Points on a hilly landscape, in no order, each with its height.
A ball rolls from a point to whichever of its 2 nearest points has the largest drop for the distance, and stops where none of them is lower. Distance is the straight distance between rows; heights are no part of it.
(1445) h=42.5: [ -1 -21   0   0  31  33  -8   7  18 -21   9 -11 -10  -6  -8  -8 -19  33
 -17   7  12 -43  12 -26 -16 -10   2 -16 -20  -9  -1 -28 -26  -7]
(627) h=52.6: [  4   5  32 -17 -28 -25 -11   0 -12   3  14 -24 -13   3   9  40  21   6
 -13 -22 -24   2 -39 -29   6 -20  19   9  12  -2 -16 -10  45  31]
(404) h=14.2: [ 15  11 -15   3 -18  28   2 -12 -18   5 -19  11  13  25 -18 -11 -15 -13
  22 -41  -2  57   5  19  39  19 -21 -28  22  -8 -27  -5  26  32]
(502) h=69.1: [ 22  -5  19  35  13 -29  15  -4 -55 -10  13 -10  -2  29  12 -10 -11 -28
 -17  -5 -23  27 -35  27   9  12   9  15  -1   4 -19 -15  -2   3]
(602) h=29.0: [-10  -1  -9  -5   7  43  -5 -21  15 -31 -18  -3  24  -9 -30 -12  28  39
  -4  -3  30  14   9 -10   6 -20 -17 -21  -6  20   2  20   1 -31]
(792) h=43.9: [-35 -14  20  -8   4  18   0   3 -22  -7   9 -19 -22 -13   4  10 -28  23
 -13 -12  14 -17  12  17 -34   8  10   6  14  21  28 -42  -3 -19]
(757) h=54.0: [  0   2  12  -8  30  -6  -9  23  29 -17 -16  -7   9 -18   0 -32   1   0
 -23  27  21 -11   5   0  -9   7   3   6 -26 -28  23  21 -11  -9]
(639) h=42.7: [-16   6  12 -28  -2  32 -52  20  13  20  32 -10 -12   8  -6  25  14  16
   1  -5  -3 -21  16 -56 -27 -10   2  -5  -5 -23  25 -10  -3  16]
(273) h=53.2: [ -8  -5  12   3  35 -20  13  15  18   0  -1  17   3 -23  -2  -9  28  23
   0  44   6 -33  -7   9  -2   4   1   4 -26   1  10  16 -18 -17]
(1148) h=49.0: [ 22 -10   1  19   2 -25  38  24  10   4  -4 -41 -32  10   5  -7  18  -5
 -16   2   0   5 -38 -11 -18  21   5  17  -7   1 -10 -11   7 -12]
(1455) h=39.1: [-16  20  16 -15  14 -41 -17   7  14  22  13  40  20 -19   2  -5  31  -6
  -1  31  -2  -9   5  20  16  -7  -1   9 -19  -3   1  28  18  19]
(717) h=58.2: [  6  -5   5  28  23 -29   4  21   2  16  29 -11   0  -6  41 -46 -13 -16
   2  31   3 -19  28  20 -16  21  -9  19  16   5   2 -27  -6  -7]
(1371) h=58.3: [-34   0   9 -40 -20  -9 -10  20  13   6 -29  18 -35 -10  30  14 -25  -7
  11   6  -5 -37  -7  -6   0 -11  -1  20 -26   8  -2 -41 -11  18]
(620) h=60.9: [ -1 -14  -5 -21 -20 -20  -5   9   4  20 -31  15 -20  -3  25  35 -24 -11
  -2  10  12 -30  13  17 -11 -10   0   4 -31 -29   3 -41  -4  22]
(1432) h=55.7: [ 16 -15   5   5   1 -37  29  -2  34  12  -8 -51 -18   5  20 -22  26  13
 -29  -7  -2  11  -8  -1 -11  15  -8  -2   1  -5 -14  -5  28 -16]
(1010) h=34.7: [ 31  17  11  33  -1 -10  39  14  38  21   6 -26 -35   0  14 -38   4  -6
  21 -19 -21  -2 -36 -27 -11  50  17   3  23 -12  -2  33 -15 -18]
(1293) h=65.8: [ 10 -17 -18   9   0 -22  36 -42   7  27   4  13  -4   0   8   3   7   5
  14 -15 -31 -21 -13  18  26   8 -18 -42  -4  -2 -47   9 -15  10]
(1335) h=42.6: [-27  11 -14 -14   6  20 -25  16   9  -1 -16  30  24 -18 -13 -21   9 -14
  -3  25  35  19  36  21  -2 -14 -16  24  -8   0  32   6   9  -8]
(1228) h=50.6: [ 34  14 -23  42   1  -1  -4  31   4 -10  12 -19  -6  30 -18 -13  30 -35
  11  12 -23  32  -5 -34 -46  18   4  27 -17   1  23  18 -21 -30]
(1100) h=49.1: [-11 -13  24 -18  11  19  -4 -12  -4 -23   3 -20  -9 -27   8  14 -27  22
 -18   3   9 -30  -6 -14 -16  -7  36  -8  18   3  27  -6 -21 -25]
(93) h=23.4: [-16   1  -2  -7  -4  30   6 -12   6 -12 -11 -16  18 -10 -38  11  50  32
   2 -31  -2  17 -15 -10  10 -23   2 -28  10  20 -15  30  17  -9]
(1001) h=31.8: [ 10   7 -12  32  11   8  -7   9 -29   2  40 -10   1  24  -3 -27 -12 -25
   0 -23   3  50   5  16  -7  31  -8   9  37  24 -10 -30  34  10]
(253) h=74.4: [ 22 -21  -5   3 -30  -7  -4  -3  -9 -11 -30 -35 -10  11  -7  38  21 -12
 -30  -4  16  18  -5  -4 -27 -17  15   8 -13 -23  19  -4  -4  -2]
(491) h=68.8: [ 30  11   2   0 -14 -38  -3 -31 -22   6  -6  18  26  -1  29   5  -3 -35
 -19  -1   3  27  -3  30  12  -3  16   3  26  -9  -9  28  -2   8]
(139) h=85.8: [-32 -16  41 -25   2  -6   1   5 -16 -11 -12 -18  -5 -29   0  25   8  19
 -30  -2   3 -22 -27  -1   4 -12   1  17 -25  11  -3 -21  23   3]
(1163) h=46.6: [ 21  -1 -44   8  17  24 -21 -10  16 -11  15  -1  26  22   2 -34  -9  -5
  -2 -14  21  26  54  12  17  -4 -27  -2  12  -5 -12 -11  20   7]
(1543) h=49.9: [ 18   3  24  18  50  12   2  23  31   8  40   4  19  -6 -26 -21  -4  25
   7  26 -11 -50  11 -24  20  16   4 -12 -10 -29  11  15 -12  11]
(446) h=83.2: [-33  12  21  21  16   9   1  -9 -18 -12  27  18  35 -20 -34 -10  29  12
  10   1  18  15   7  40  23  -4 -12  21  13  32  14  10  23 -20]
(900) h=26.9: [-39   8 -26 -23 -11  10  -2 -18  14 -23 -57  13   8 -28   8 -27 -40   1
   9 -21   4  23   4   4  23 -11 -11 -10  28  28  -5  13  -7 -23]
(38) h=70.7: [ 36 -17  -9  18 -33 -14  33  -9 -18   7 -18 -31 -31  20   7  38  12 -11
 -13  -6  -9   7   0  -3 -33   7  15  -2   0 -19  19  -3 -14 -12]
(138) h=64.5: [ 32   1 -19   4   6 -37 -12 -18   4   0  34  10  32  20   7   2  27 -14
  -6  16  -9 -24  23   3  23 -11  -6 -19  -1 -17 -20  24  -3  22]
(90) h=54.7: [ 20  -4 -15  22 -14   8  33   5   3  -1 -23 -30  -9  16 -14  -8  31  -5
   7 -26   5  40 -13   5 -19   7   9 -10   7  -6   2  18   0  -9]
(561) h=40.2: [  5  10 -29  17 -23  -8 -22   6 -12  37  25  19  -5  26  14  35   7 -26
  19  -7  -9  11  39   6 -23   5 -26   4  -1   7  -7 -42  14  17]
(460) h=52.7: [-23  -5 -15 -31  22  16  -3 -22  21 -15 -28   4 -13 -18   5   8 -37  22
 -15   7   6 -46   8 -29 -20 -14  25 -23   2  -5  29  13 -31 -35]
(1393) h=20.5: [ 22  -3  -5 -10   8 -30  14 -19  27  20  -8   0   7   6  13 -19 -18   3
 -14   7   6 -26  -4  -4  16  -1  12 -22   7 -33 -22  29   4   4]
(1006) h=53.9: [ 16  13  42  14  20   7   5  33  20  23  44  -1 -10   6 -33   3   0  18
  -4  15 -34 -53 -19 -51  16  26   5 -18 -16 -34  -4  17   9  21]
(308) h=37.3: [  0   8   0  -8 -13  20  -5   0  -1   8  -7  11   5  -5  -1  11   5  -6
 -11   6  28  14  14  18 -14 -12   2   0  14   0  32   8  13 -12]
(263) h=78.4: [ 21 -16 -27  17 -19 -37  14 -30 -21   5  18  -9  -4  27  18  32  31 -11
 -11 -24 -33   6 -18  -2  21  -6  -7 -10   0  13 -50 -13  16  27]
(1494) h=72.3: [-19   7   6 -28  -5   6 -10 -16   8  -9 -13   3  33 -30  -8 -30   0   9
 -16 -21   4   8 -12  -1  33 -24   3  -6  19   9  -8  30  29  -4]
(577) h=42.2: [ 26  14 -31  39  15  21   1  28  27  -9 -10  -8  -7  16 -17 -31  31 -11
  25  35  -7  17   3 -40 -27   6  -8  21 -45  -2   8  11 -31 -19]
(1300) h=24.1: [-27  14  25 -11  12  24 -37  -3  -5   1  37   8   9 -15 -18  10  24  16
  -2   1  -3   0  14 -19 -20  -9  25   9  17   3  32  20   4 -11]
(821) h=17.5: [ -7  -1   3 -25 -15  15   8 -23  19   6 -13 -15  12   3 -30   8   0  28
   1 -40 -19  13 -28  -9  38  -8   4 -35   5  -5 -30  27  19   7]
(796) h=61.0: [ 16  -5   4 -10 -14 -26  38  -4  50  49 -14 -39 -28   2  25 -23  18   2
  -4 -25   4  11 -25   4  -1  20  -1 -24  14 -23 -29  17  18   0]
(1291) h=37.4: [ -2  -4 -15  -2  23  52 -14   7   6 -29   2   2  -3 -11 -23  -8 -18  29
  17   9   3  -8   4 -43  -7  -9   8  -6 -18  -2  23   9 -33  -5]
(768) h=50.4: [ -7  23  20 -15  24 -16 -11  26   9   2 -17  27   0 -14  28 -48 -23 -20
  -4  28  20   0   4   4  -3  18  10  28 -17 -10  23   9  -4  -1]
(282) h=39.9: [-21  12  36 -38  -4 -29 -19  -7  -6 -21 -17  12  12 -29   2  23  -8  10
 -27  10   7 -17 -33 -17  17 -39  18  13   2   1  -2  30  26   0]
(611) h=67.2: [ 24  12 -14   0  -7 -38  -7 -22 -10   4  25  25  26  11  21  14   2 -32
 -18  17   6   9  27  19   7  -8  -2 -12  30 -26   8  17  16   1]
(704) h=76.4: [  9 -14 -14  22  -6 -17   1 -48 -29   6  41  -6  15  10  22  16  31   3
  -7 -15 -24  12   3  14  15 -16 -10 -23  28  24 -44   9  33   8]
(880) h=46.8: [-11  25  -7  -4  25   5 -33  32   4  -7  -2  40  19  -9  -4 -35 -14 -28
   7  36  11  11  20  12  14   7 -12  33 -20 -12  12  -8   5  22]
(1231) h=80.3: [ 22 -15 -24  14 -30 -10  21 -14 -30   6  -4 -22 -19  19  -5  45  16  -1
   6 -26 -24  11 -27  13   5   7  -8 -19  -9   4 -33 -27   1  17]
(1172) h=32.0: [  1  17 -21  17  -9  13  -9  32 -27  30  22  14 -10  38 -24  24 -15 -32
  18  -9   2  37  22  12 -23  19 -24   1   4  14   6 -57  37  28]
(1033) h=24.8: [ -8  -2  -4  13  -9  22  -1  10 -40   7  28   1 -12  30 -12   3 -13 -17
  17 -36   2  31  18  19  -1  24 -15  -6  25  18 -16 -59  38  27]
(724) h=76.9: [ -7   1   3 -15  11 -16 -28  23   2 -22 -13  -7  14  -2  10 -12  23  -5
 -23   9  10   8 -12  -7   1 -21  -8  30 -31  -1   0  -2  28  11]
(860) h=45.0: [  6  -8  13  -1 -17  24  -1   7  -7 -10   6 -20   5  19 -39  23  20  23
   8 -25  -7  20 -25 -12   3 -10   0 -12 -22   6  -9  -9  10  27]
(959) h=41.5: [ 39   2  13  35  -2 -22  41  10  23   7   2 -45 -33  21  -5  -7  14  -7
   5 -18 -15   2 -35 -45  -4  47  11   3   0 -15 -17  10  -4  -9]
(496) h=27.4: [ 10   2  22 -17   4 -42 -20  11 -13 -14   0 -11   0  -6  52  -5 -36 -15
 -35  17   1 -25   0   2  16  -2  10  24   0  -1  -6 -29  10  15]
(831) h=36.5: [ -7  16  17 -30 -12 -23 -25 -15  -8   3  17  12  31 -16  -3  19   7  -6
 -30  -3   8 -11  -3   4  12 -35   8   3  10 -20  -4  11  49  14]
(597) h=71.0: [-50  14 -12 -21  -3   0   2 -28  17  -4   5   4  15 -27  -3  -3  28  18
  -3 -19   3   0  -3  23  13 -28  -9 -10  36  24  -9  28  30 -21]
(331) h=51.4: [-15   5  -9 -11 -37   0 -14  -6 -28 -15  -5  17 -25  -6  50  31 -34 -11
  12  -3 -11  -2   9  -5 -18  -2   6  26  13  33  16 -46 -14   1]
(437) h=63.7: [ 12 -10  -7   8 -16 -13  48 -12  32  40  -7 -15 -16   8  -1   1  14   8
   3 -18 -11 -13 -16  11  13  33   8 -31   6 -16 -36  12   3   2]
(514) h=83.0: [  5  -7  26   0 -18   2   9  -1 -29  11  -3  -3 -16   0 -18  41 -28  -3
   7 -19  -6 -11 -26  12  -1   1  19   1  -5  -4   5 -13  -6  14]
(1292) h=65.5: [  5 -24 -14  14  17  -3  18   9 -20  -6  -4 -17   5  17 -17   0 -10   3
  -3   0   0  16 -14  29  19  11 -24   0 -33   5 -23 -52   9  21]
(480) h=9.6: [  8  -1  -4  -2 -10  -1  20 -17  -2  19 -34  12  32   6  -9 -29  19 -10
   4 -21   8  49   2  36  38   5 -26 -14   7  -5 -37  16  21  20]
(415) h=31.7: [-10  -4  -2 -32 -10 -14 -18 -29 -10   8  -5   1  18 -21  -1  30  -3   1
 -32  -6  19   4  23  18 -10 -30  22 -14  33 -17  14  15  15  -8]
(1135) h=48.2: [-29  -5   9  -7 -25  11 -16  -8 -35 -22  20   6 -11 -11  21  21 -40   1
   3 -18  14  -2  15   8 -17  -9   6  11  26  24  14 -28   0  -8]
(874) h=67.3: [ 36   2 -13  35 -42 -14  27 -16 -27   6 -19   5 -14   5  11  45  -5 -32
  11   9  -6  12  17   7 -35   0  13  -4  18 -11  26  17 -35 -18]
(1052) h=33.5: [ -1 -11  51  -2  27 -26  10   5 -24 -12  -4 -21  -3  -7  23 -11 -37   0
 -22   8  -7 -11 -28  20   8  19  11  22   2  13 -12 -22  -1   1]
(1283) h=48.9: [ -6   7  28 -14 -20   7 -17   5 -17  -6   6 -22   1   4 -26  30  22   5
 -19 -29   7  39 -34 -10  -8   0  15   2   5  -1 -11 -10  46  25]
(1024) h=54.6: [  5  -2 -24   9  15  -7  -3  16   0 -13  16  15   6  10  38 -41 -44 -27
   9  25  18  -8  38  33  -7  14 -21  25   5  14   6 -33 -14   4]
(570) h=44.3: [ 12   6  34  -1   5  13 -11  20   2  26   4  30  -8 -10 -32  33 -21 -24
  13  38 -14 -31  10 -10 -11  15  26 -11 -12 -58  38  18 -33  11]
(2) h=33.4: [-25  16  25 -20  -9  23 -49   3 -11  28  30  -5   1 -13 -20  41  29  21
  -6  12  -8 -33  23 -27 -31 -31  19 -12  11 -14  41   7   3  -4]
(1265) h=15.6: [ 16  -2 -23   4   8  16  15   7  22  22 -22   7  18  19 -37 -44  24   0
  -1   8  15  48   8  32  22  20 -23  -9  -7 -22 -10  16  16  14]
(538) h=61.8: [ 27   4   1  -5   1 -20 -15 -13  -7   2  36   5  23  15  -1  38  13   6
 -14   5 -28 -37   5 -20  15 -27   5 -17  -1  -5 -20   0  -2  22]
(537) h=38.7: [-24 -20  30   5   6   9  10  23 -26 -13   2 -33 -19 -12  30 -12 -34  13
 -13 -18  20   3 -14  28 -13  17  -3   9   6  23   0 -42  -6  -5]
(618) h=81.9: [  6 -18  -4   1 -39  -2  37 -15 -39  10  -5 -13 -35   5   4  50 -32   3
  26 -25 -10   4 -13  25  -5   9   3 -15   6  -4 -16 -31 -13  16]
(615) h=47.6: [ 33  -2   6   1   3  20  -4  -7  12  29 -13  27   3  -2 -30  24  -8 -16
   4  12  11  -2  11  -8  -6   6  18 -15 -10 -73  38  33 -38   0]
(185) h=26.2: [ 21  -7 -20 -23  -6 -15  -3 -30  18   9  -3   3  16  -7   5  13  -3   7
 -14   0  12 -22  16   4  -7 -25   9 -33  11 -37   8  30  -3  -8]
(803) h=73.4: [ -7  10 -18 -11  -2  11  -6 -21 -10 -19  -4  19  18  -6   8  -6  -5  11
   3 -11  -9  -3  -7  -1  36 -11   9   2   4  11 -16  16   3   3]
(397) h=22.7: [ 25  10  -4   0   7  21 -15   6 -25 -43  16  21 -11  -1  16  16 -49  -4
  26  15 -24 -23  -7 -42   7   0  14  20  -6   2   7  -9 -46   6]
(937) h=57.6: [ 23   0  -7   1  -9  -3 -21   0  -9  30  52  -2  -4  31  -2  43  20   1
   1  -5 -32 -25  29 -38 -17  -4  -4 -23  10   0  -7 -14   7  22]
(1110) h=22.1: [ -3   5 -34 -24 -41  33   2 -22  15   4 -29   9  -2   3 -12  14   3  19
  34 -41 -12  18   0 -20  22 -13 -15 -49   4  -3 -26  25   5   2]
(1151) h=50.1: [ -4   3  -8   4 -25   3 -27  14   0  52  48  -3  -7  29  -3  24  25  -4
  15   7 -20  -5  33 -23 -44   0 -12 -14  10   5  17 -27  10   5]
(605) h=40.1: [ -6  13  45   2   9   8   0  28   6  21   4  34 -21 -12 -21   7   6   1
  21  16  -8 -20  -5 -25 -23  17  33   3  -7 -20  39  21 -24 -11]
(450) h=42.9: [ 24   9 -29   7   9  36 -28  11  -4   1  21   6   9  38 -11 -20 -28  -6
   6 -14   5  22  31 -12   7   8 -21  -9  23 -12 -10 -26  20  30]
(1056) h=79.6: [-14 -13 -15   6  17  -1 -19   5 -10 -27   5 -13  11  -4  -6 -16  32  -2
  -8  15  15  -1  10  12  -6 -26 -20  34 -24  29   1 -17  10 -11]
(671) h=48.0: [  6 -16 -14   3  14  34  -6   4  20   5  16 -10 -17  15   8  11 -14  13
  -6   0  13 -22  27 -14 -27   9  -8 -11  -1   0  18 -23 -14  -7]
(764) h=48.1: [-12  -9  16   5  23  -1   7  21   3 -16  -3  -6 -16 -32 -11   9  26  25
  -4  36 -13 -38 -13 -21 -16 -13  13  16 -53  30  12   1 -28 -27]
(751) h=60.2: [ -6   3  -2 -23 -30 -19  21  -7  17  11 -29  10 -22 -15  33   6   2  -9
  18   3  -8  -2 -23  -2  11  -3  13   9 -15   5  -7  33 -14  -3]
(1129) h=74.7: [  9   1 -23   3  -4  -2 -11 -28  -9  -4  24   3   7  14  16   4   5  -3
  10 -20   4   0   7  -5   6 -18 -12   3  24  28 -26   9  20   4]
(1157) h=23.3: [-19  -7 -15 -31 -12  -2   6 -20  19  -7 -67   4   7 -12  12 -43 -37  -6
   5 -12  20  25   5  36  31  -1 -29  -9   1   3 -12  -8  -8 -12]
(1333) h=75.0: [-22  21  25 -39  -5 -22 -41   7  -2 -25 -33  -9  20 -22  14 -24   6 -19
 -30   2  14  26 -18   1  21 -21 -11  37  -3  -8   0   7  43  16]
(709) h=51.3: [  8 -10  -9  19  23  20  14  -7  24  27   8  12   1   5 -24  15  10  -4
   7  24  12 -14  26  12 -29  -2   4 -18   3 -43  37  23 -38 -28]
(182) h=49.3: [  3  24  17 -18   2  15 -43  37  25  17  25  -3 -15   7  -3  -9 -11  -1
   2   2   3  -5  13 -52  -3   9   7  12   2 -17  18  -8  10  20]
(739) h=81.8: [-42   3   8   5  27  19 -20   3  -9 -30  12   1  11 -25  -9 -25  17   8
  -7  -5  27  16   5  24  13 -15 -27  25  -3  42   6 -24  32 -13]
(659) h=43.7: [-11  23  28 -34 -17 -32  -4   5  26   1 -27 -17   2 -25  22   7  10   1
 -28   8   4 -13 -34 -17  -5 -10  18   2  -5 -20  14  37  17  -6]
(1483) h=50.3: [ 22   4 -40  11   7   2  -7 -12   4  -8   8  13  14  17  19 -25 -20 -14
   8  13  24  10  46  24 -17 -13 -24   4  14  -3   4  -4   2 -14]
(203) h=49.5: [ 24   1 -15  36   3  14  20   6  -2   5  22 -43  -2  34 -30 -11  41   2
   1 -15  -2  42  -7  -1 -40  17   3 -12  24   5   8   3  13 -10]
(924) h=30.7: [-54   6 -19 -26 -19  22  -1 -18   7 -20 -29   8   0 -23  20  -6 -29   3
  12 -11  19  -1   6  14  -6 -13   8   3  23  31  19   5 -16 -31]
(713) h=67.4: [ -1 -22  21  18  16  -8   6   4 -47 -15  -4   2   3  15   1 -14 -21 -15
   4  -8 -21  21 -33  43  27   8 -11  23 -21  10 -37 -49  -6  15]
(600) h=46.3: [ 21   2   8  17  29 -10   3   8   2   0  29  27  26   7 -30  -7   1   0
 -12  32  -1 -35   5  -1  23  10   0  -2 -11 -35   3  -1  -9  16]
(851) h=33.1: [-30  10  19 -21   4 -25 -12   9  16  24  18  -4  15 -23  -2  14  48  16
 -15  11   0 -19  -8   3  -3 -23 -14   3 -24  -1  -5  11  26   3]
(613) h=13.6: [ 28 -15 -25  -1  13 -11  19 -24  20 -16 -15 -11  16   5  21 -37  -8  13
 -13   0  -8  -3   9   0  36  -7 -16 -15  -1  -3 -41  15  -3   3]
(674) h=19.0: [  7  -3 -28   7 -19  35 -12  -4 -31  -3   8   2   1  31 -29  12   1   0
  13 -42  -2  43  14  16  18  -1 -30 -26   8  22 -31 -37  25  26]
(335) h=69.5: [-64  -9 -23  -6   3   0   2 -34   5  -4  -4  38  26 -28   0 -15  15  12
  17  -2   6 -15  11  32  40 -39 -28 -16  18  36 -23  19  16 -27]
(1557) h=22.6: [ 13 -13  -4  16  22 -25  38  13  30   7 -16   0  22  16 -13 -53  11   2
 -15  16  13  13  -9  39  25  25 -14   3 -10 -10 -24   7   8   7]
(152) h=35.7: [-34   5  -2 -17   9  14 -15  -7   5 -21  10   5 -10 -35  27 -15   0  17
  21   4  15 -22  15 -11 -14 -12   4  16  11  35  24   8  -6 -33]
(1122) h=53.8: [ 12  -7 -22  16  14  21  -2   2  27  13  32 -33  -7   4  -6 -20  20  23
  -4  -4  19   0  27  -3 -28   6   1 -11  14  -1   1  -2  -3 -16]
(339) h=55.0: [-19 -17   1  -5  18  21  16   4  26  22 -14  11   2  -9 -33  -7   3  14
  -6  16  28   0  19  34 -15  15   4 -33  -3 -30  18  11  -8 -11]
(1518) h=67.1: [ -8 -11 -17  -3   9   2  23 -24  -8  19  13  19  -1   4  -4   3 -18   4
  28  -3 -12  -9   6  32  31   8 -15 -25   3  17 -37 -14  -3  15]
(1361) h=34.8: [  7   0  -6  42   9  25  11  10 -37 -25   1 -16   5  12 -35  15  31   9
  22   4   2  24  -4   8 -33  -7 -12   8  -9  45   5   0  -5 -27]
(494) h=28.9: [ 20   9 -13  14   8  22 -21  25 -19 -23   4  13  -4  25   1  -6 -31 -26
  25  13  -8  -1  18 -19 -17  11  -3  18 -12  -4  14 -20 -30   9]
(1014) h=35.1: [ -2  18  35   5  19   8   0  23  15  11  23  -3 -10 -17  -4 -25   6   5
  18   9  -5  -3  -7 -30  -7  28  23   9   7   5  26  27 -10  -9]
(990) h=27.2: [ 15  11 -23   1   2   3   4 -14   4 -28 -20  35  -9 -11  19  -2 -28  -2
  11  14 -16 -35   4 -38  15  -1  16   1 -17   4  -1  21 -40   1]
(1079) h=33.2: [-10  13   8  -1  13  54 -24  -2  10 -36  -4  -4   9  -1 -33  -2 -10  29
   5  -9  18  16   5  -8  -5 -10   6  -1  17  11  19  19 -11 -17]
(1069) h=71.2: [ 29  -6   6  14  -5 -34   0   6 -22  -5   4 -13   7  15  13   1   8 -32
 -15  -2  -9  24 -23  10 -13  15   7  16  17 -13  -1   5   7  14]
(1495) h=29.2: [ 15  13   6  27  12  -1  31   3  21   2  16  -8 -10   4  -1 -35  -7   4
  20  -2 -21   1 -28 -29  17  30  18   4  11   8  -6  44 -14   0]
(369) h=63.4: [  1 -14  -2   5  -9  -3   6  15  -1  13 -15  17  -9   5  -8   8 -16   2
  -5  12   9  -4   0  34  10  11 -18 -11 -29 -21 -17 -33  -3  18]
(731) h=68.2: [-33  -4  -2   7   5  -1  16 -42  -4  11  16  28  25 -12  13 -19  -6  13
  15 -17   0   4  12  39  39  -4 -21 -12  18  38 -36 -12  18 -12]
(362) h=54.5: [-22   7  26 -17  -2  -7 -29  31  14   9   4  -2 -27  -8  25   5 -17  -4
   2   7  -4 -26   1 -39 -12   1  14   8 -12  -2  13 -30   2  24]
(962) h=77.1: [ 33 -12  14  -5 -11  12  10   8 -13 -13 -19 -14 -12   4 -21  21 -22   3
 -31  -6  23  19  -4   7 -22   5  10  -1  -9 -33  20 -24  -6  -3]
(1488) h=11.4: [ -4  15   1  13   1  17 -23   9   2 -10  28 -12   9  -1 -11  -2  33  -1
   5   5   4  27   6 -24 -40  -7   7  20  17  20  36  18  -7 -28]
(1121) h=58.8: [ 21  12 -21  25 -27  -5  -4  27  -9  12  14 -11 -20  21   9  19  17 -17
  19 -10 -38  12  -5 -44 -42  20   6  23   5   8  26  11 -21  -7]
(1515) h=19.4: [ -8  -1  -3 -28 -14   5   2  -5   2 -13 -49  18 -11   2  19 -16 -49 -12
  -5 -14  -1  -2  -3  13  27  -2  -9   0  -6 -21 -18  -9 -19  15]
(157) h=58.4: [-13 -11 -15  17  15  16  30 -19  16 -11   6 -19   4  -6   1 -10   3  28
   2  -5  24  -8  24  28 -18   0  -5 -15  22  19   9   5 -10 -33]
(1227) h=40.7: [  9  -1  -8  19 -10  41  12  -9 -16   5   7  -5   4  14 -37  37  27  16
  28  -9  -1  15   1  -1  -9  -2   4 -18  -6  14   0  10 -12  -7]
(1403) h=40.6: [  4  -4  -1  23  12  -4  20  22  -7  14  31 -31 -17  35  -9 -24  15  -9
   3 -25  -7  42   3   4 -34  29  -7   4  21  30  -8 -33  34 -13]
(691) h=41.6: [-30  -5  -1   4   9  -7  13  -6 -10 -20  11   4  -7 -26  17  15  17  14
   7  16 -11 -29   2 -11  -6 -12   6  19 -11  60  12   1 -34 -28]
(186) h=35.4: [ 12  11 -19  16  37   3  -5  22  22 -26 -14  15   9   2   1 -40  30  -9
   8  39  -4  -1  -2 -34  14   7 -12  18 -32  -7  16  31 -40 -20]
(1117) h=73.5: [-33   0   8 -23   5   1 -26  -3  12 -18 -40   6  29 -24 -13 -44   1   6
 -25   6  22  14  -2  18  39 -18 -27  16  -9   1  -8  14  31   2]
(258) h=53.5: [ -2  -2  28   7  23 -22  12  33  12  17  15  14  -2 -16  21 -29 -23  -7
   2  20  11 -12   3  10   8  28   6  13   5 -22  13  -5  -3   6]
(694) h=36.7: [ 29  -5 -18  27  11   4  -8  32  -9  -1  32   0  -8  37 -30 -20 -34 -24
  16  -7 -18   5  18 -17  -5  28  -8  10   7 -10   1 -28   2  23]
(1553) h=62.1: [-18 -18  11 -11 -19 -35  26 -15  15  18 -31   9 -20 -12  37   1  -3  -4
  14   3 -29 -14 -40  15  36   8   9  -2 -16   3 -42   2 -20   7]
(466) h=63.8: [ 34  16 -20  24 -44 -17   7   1 -14  21  12   4  -7  23  10  37   7 -46
  28   6 -29  17  10 -19 -31   8  14   4  11  10  18  16 -20   6]
(854) h=26.1: [ -4   6  -5  45   7  23  13   7  -8 -23   0 -14   6  17 -10   5  18   7
   7   8  20  19  24   0 -43   3  -1  15  12  31  35   4 -12 -39]
(974) h=39.4: [-20  11  31 -30 -18 -28 -15 -10  20  18 -15 -22   4 -37  -2  22  56  15
 -19   8   7  -5 -17   0  -6 -29   5  -6  -8 -14  10  36  38  -5]
(1307) h=87.1: [-36  -2  19 -36 -18   8  -9  -7   5  -3 -21   1 -13 -23  -7  33 -13  12
 -31 -23  27 -11 -12   7  -2 -23   9  -2  -7  -8  16 -21  12   7]
(130) h=84.3: [-17 -22  46  -8 -15 -12  15  -7 -25   1 -11 -12 -14  -4  -6  42  13  15
  -5  -6 -14 -13 -39   3   5   2  18   5 -12  17  -8  -2  -6   8]
(448) h=19.8: [ 13 -19  11   5  41  -3  29   1  23 -22 -28 -13  20   3   4 -59 -15  24
 -24   3  14  -3 -13  22  39   7 -11  -9 -18  -6 -37   8 -11  -3]
(1486) h=20.7: [  7  -7  19 -13  13 -22 -15  13  -6 -26 -30   1   2  -3  23   0 -28 -22
 -25  19   5 -15 -33   0  31  -3   4  31 -38  -5 -11 -12  -8  24]
(1366) h=42.8: [ -5  -7  19   4  11 -32   6  -3 -28  14  17  38  29 -13 -15  11  16 -10
  -4  30   2 -21  -3  24  21  -4   4   6 -26 -20  -4  16   3  12]
(888) h=58.0: [ -3   4 -14  -6 -40   1  15 -17   2  16 -24  19 -28 -10  20  34 -19 -14
  30 -13 -20 -24 -20 -18  -7   7  17  -4   3  -9   7  13 -44   5]
(183) h=30.6: [  9  13 -14   9  19   8  -6  -4  -9 -36 -31  32   7 -16   0 -16  -5   3
  17  38  -1  -7  -2 -18  20 -11   8  13 -32   5  13  25 -34 -10]
(1346) h=55.1: [  4  -4 -34  -9 -46  -6 -10  -1 -10  15 -10  24 -32  -7  39  35 -11 -27
  36   8 -16 -15  11 -11 -23  -6  -3  11  -7  14   9 -20 -34  -3]
(194) h=15.4: [  4 -21   1 -22  14  -3   4   2   4 -27 -57   6   4  -5   7 -32 -53  -7
  -4  20   4 -11 -21   8  38   1  -1  10 -43 -13 -11  -8 -29   9]
(1295) h=57.5: [-10  -6 -15   4  31  17  20 -19  19  -9 -24  11  12  -9 -10 -22 -37  21
  -5   6  24 -14  16  28  -4   2  -9 -19  20 -19  17  19 -16 -22]
(584) h=56.7: [-15  10  33  -3 -30 -34  -6   4 -36   6  33 -10 -14   8  21  44  13  -7
   0 -13 -35   2 -17 -25 -13  -8  24  20  24  25  -2 -12  14  17]
(968) h=25.9: [-24   8 -27 -16 -21  25  14 -23  22  -3 -42  15  -5  -3  -2 -25 -10  22
  25 -34 -14  12   4  -5  11   1 -18 -26  21  26 -23  23 -13 -17]

For each start below, name the point where the ball stops.
(157): (821)
(597): (1495)
(751): (194)
(38): (397)
(1295): (1495)
(502): (1488)
(584): (1488)
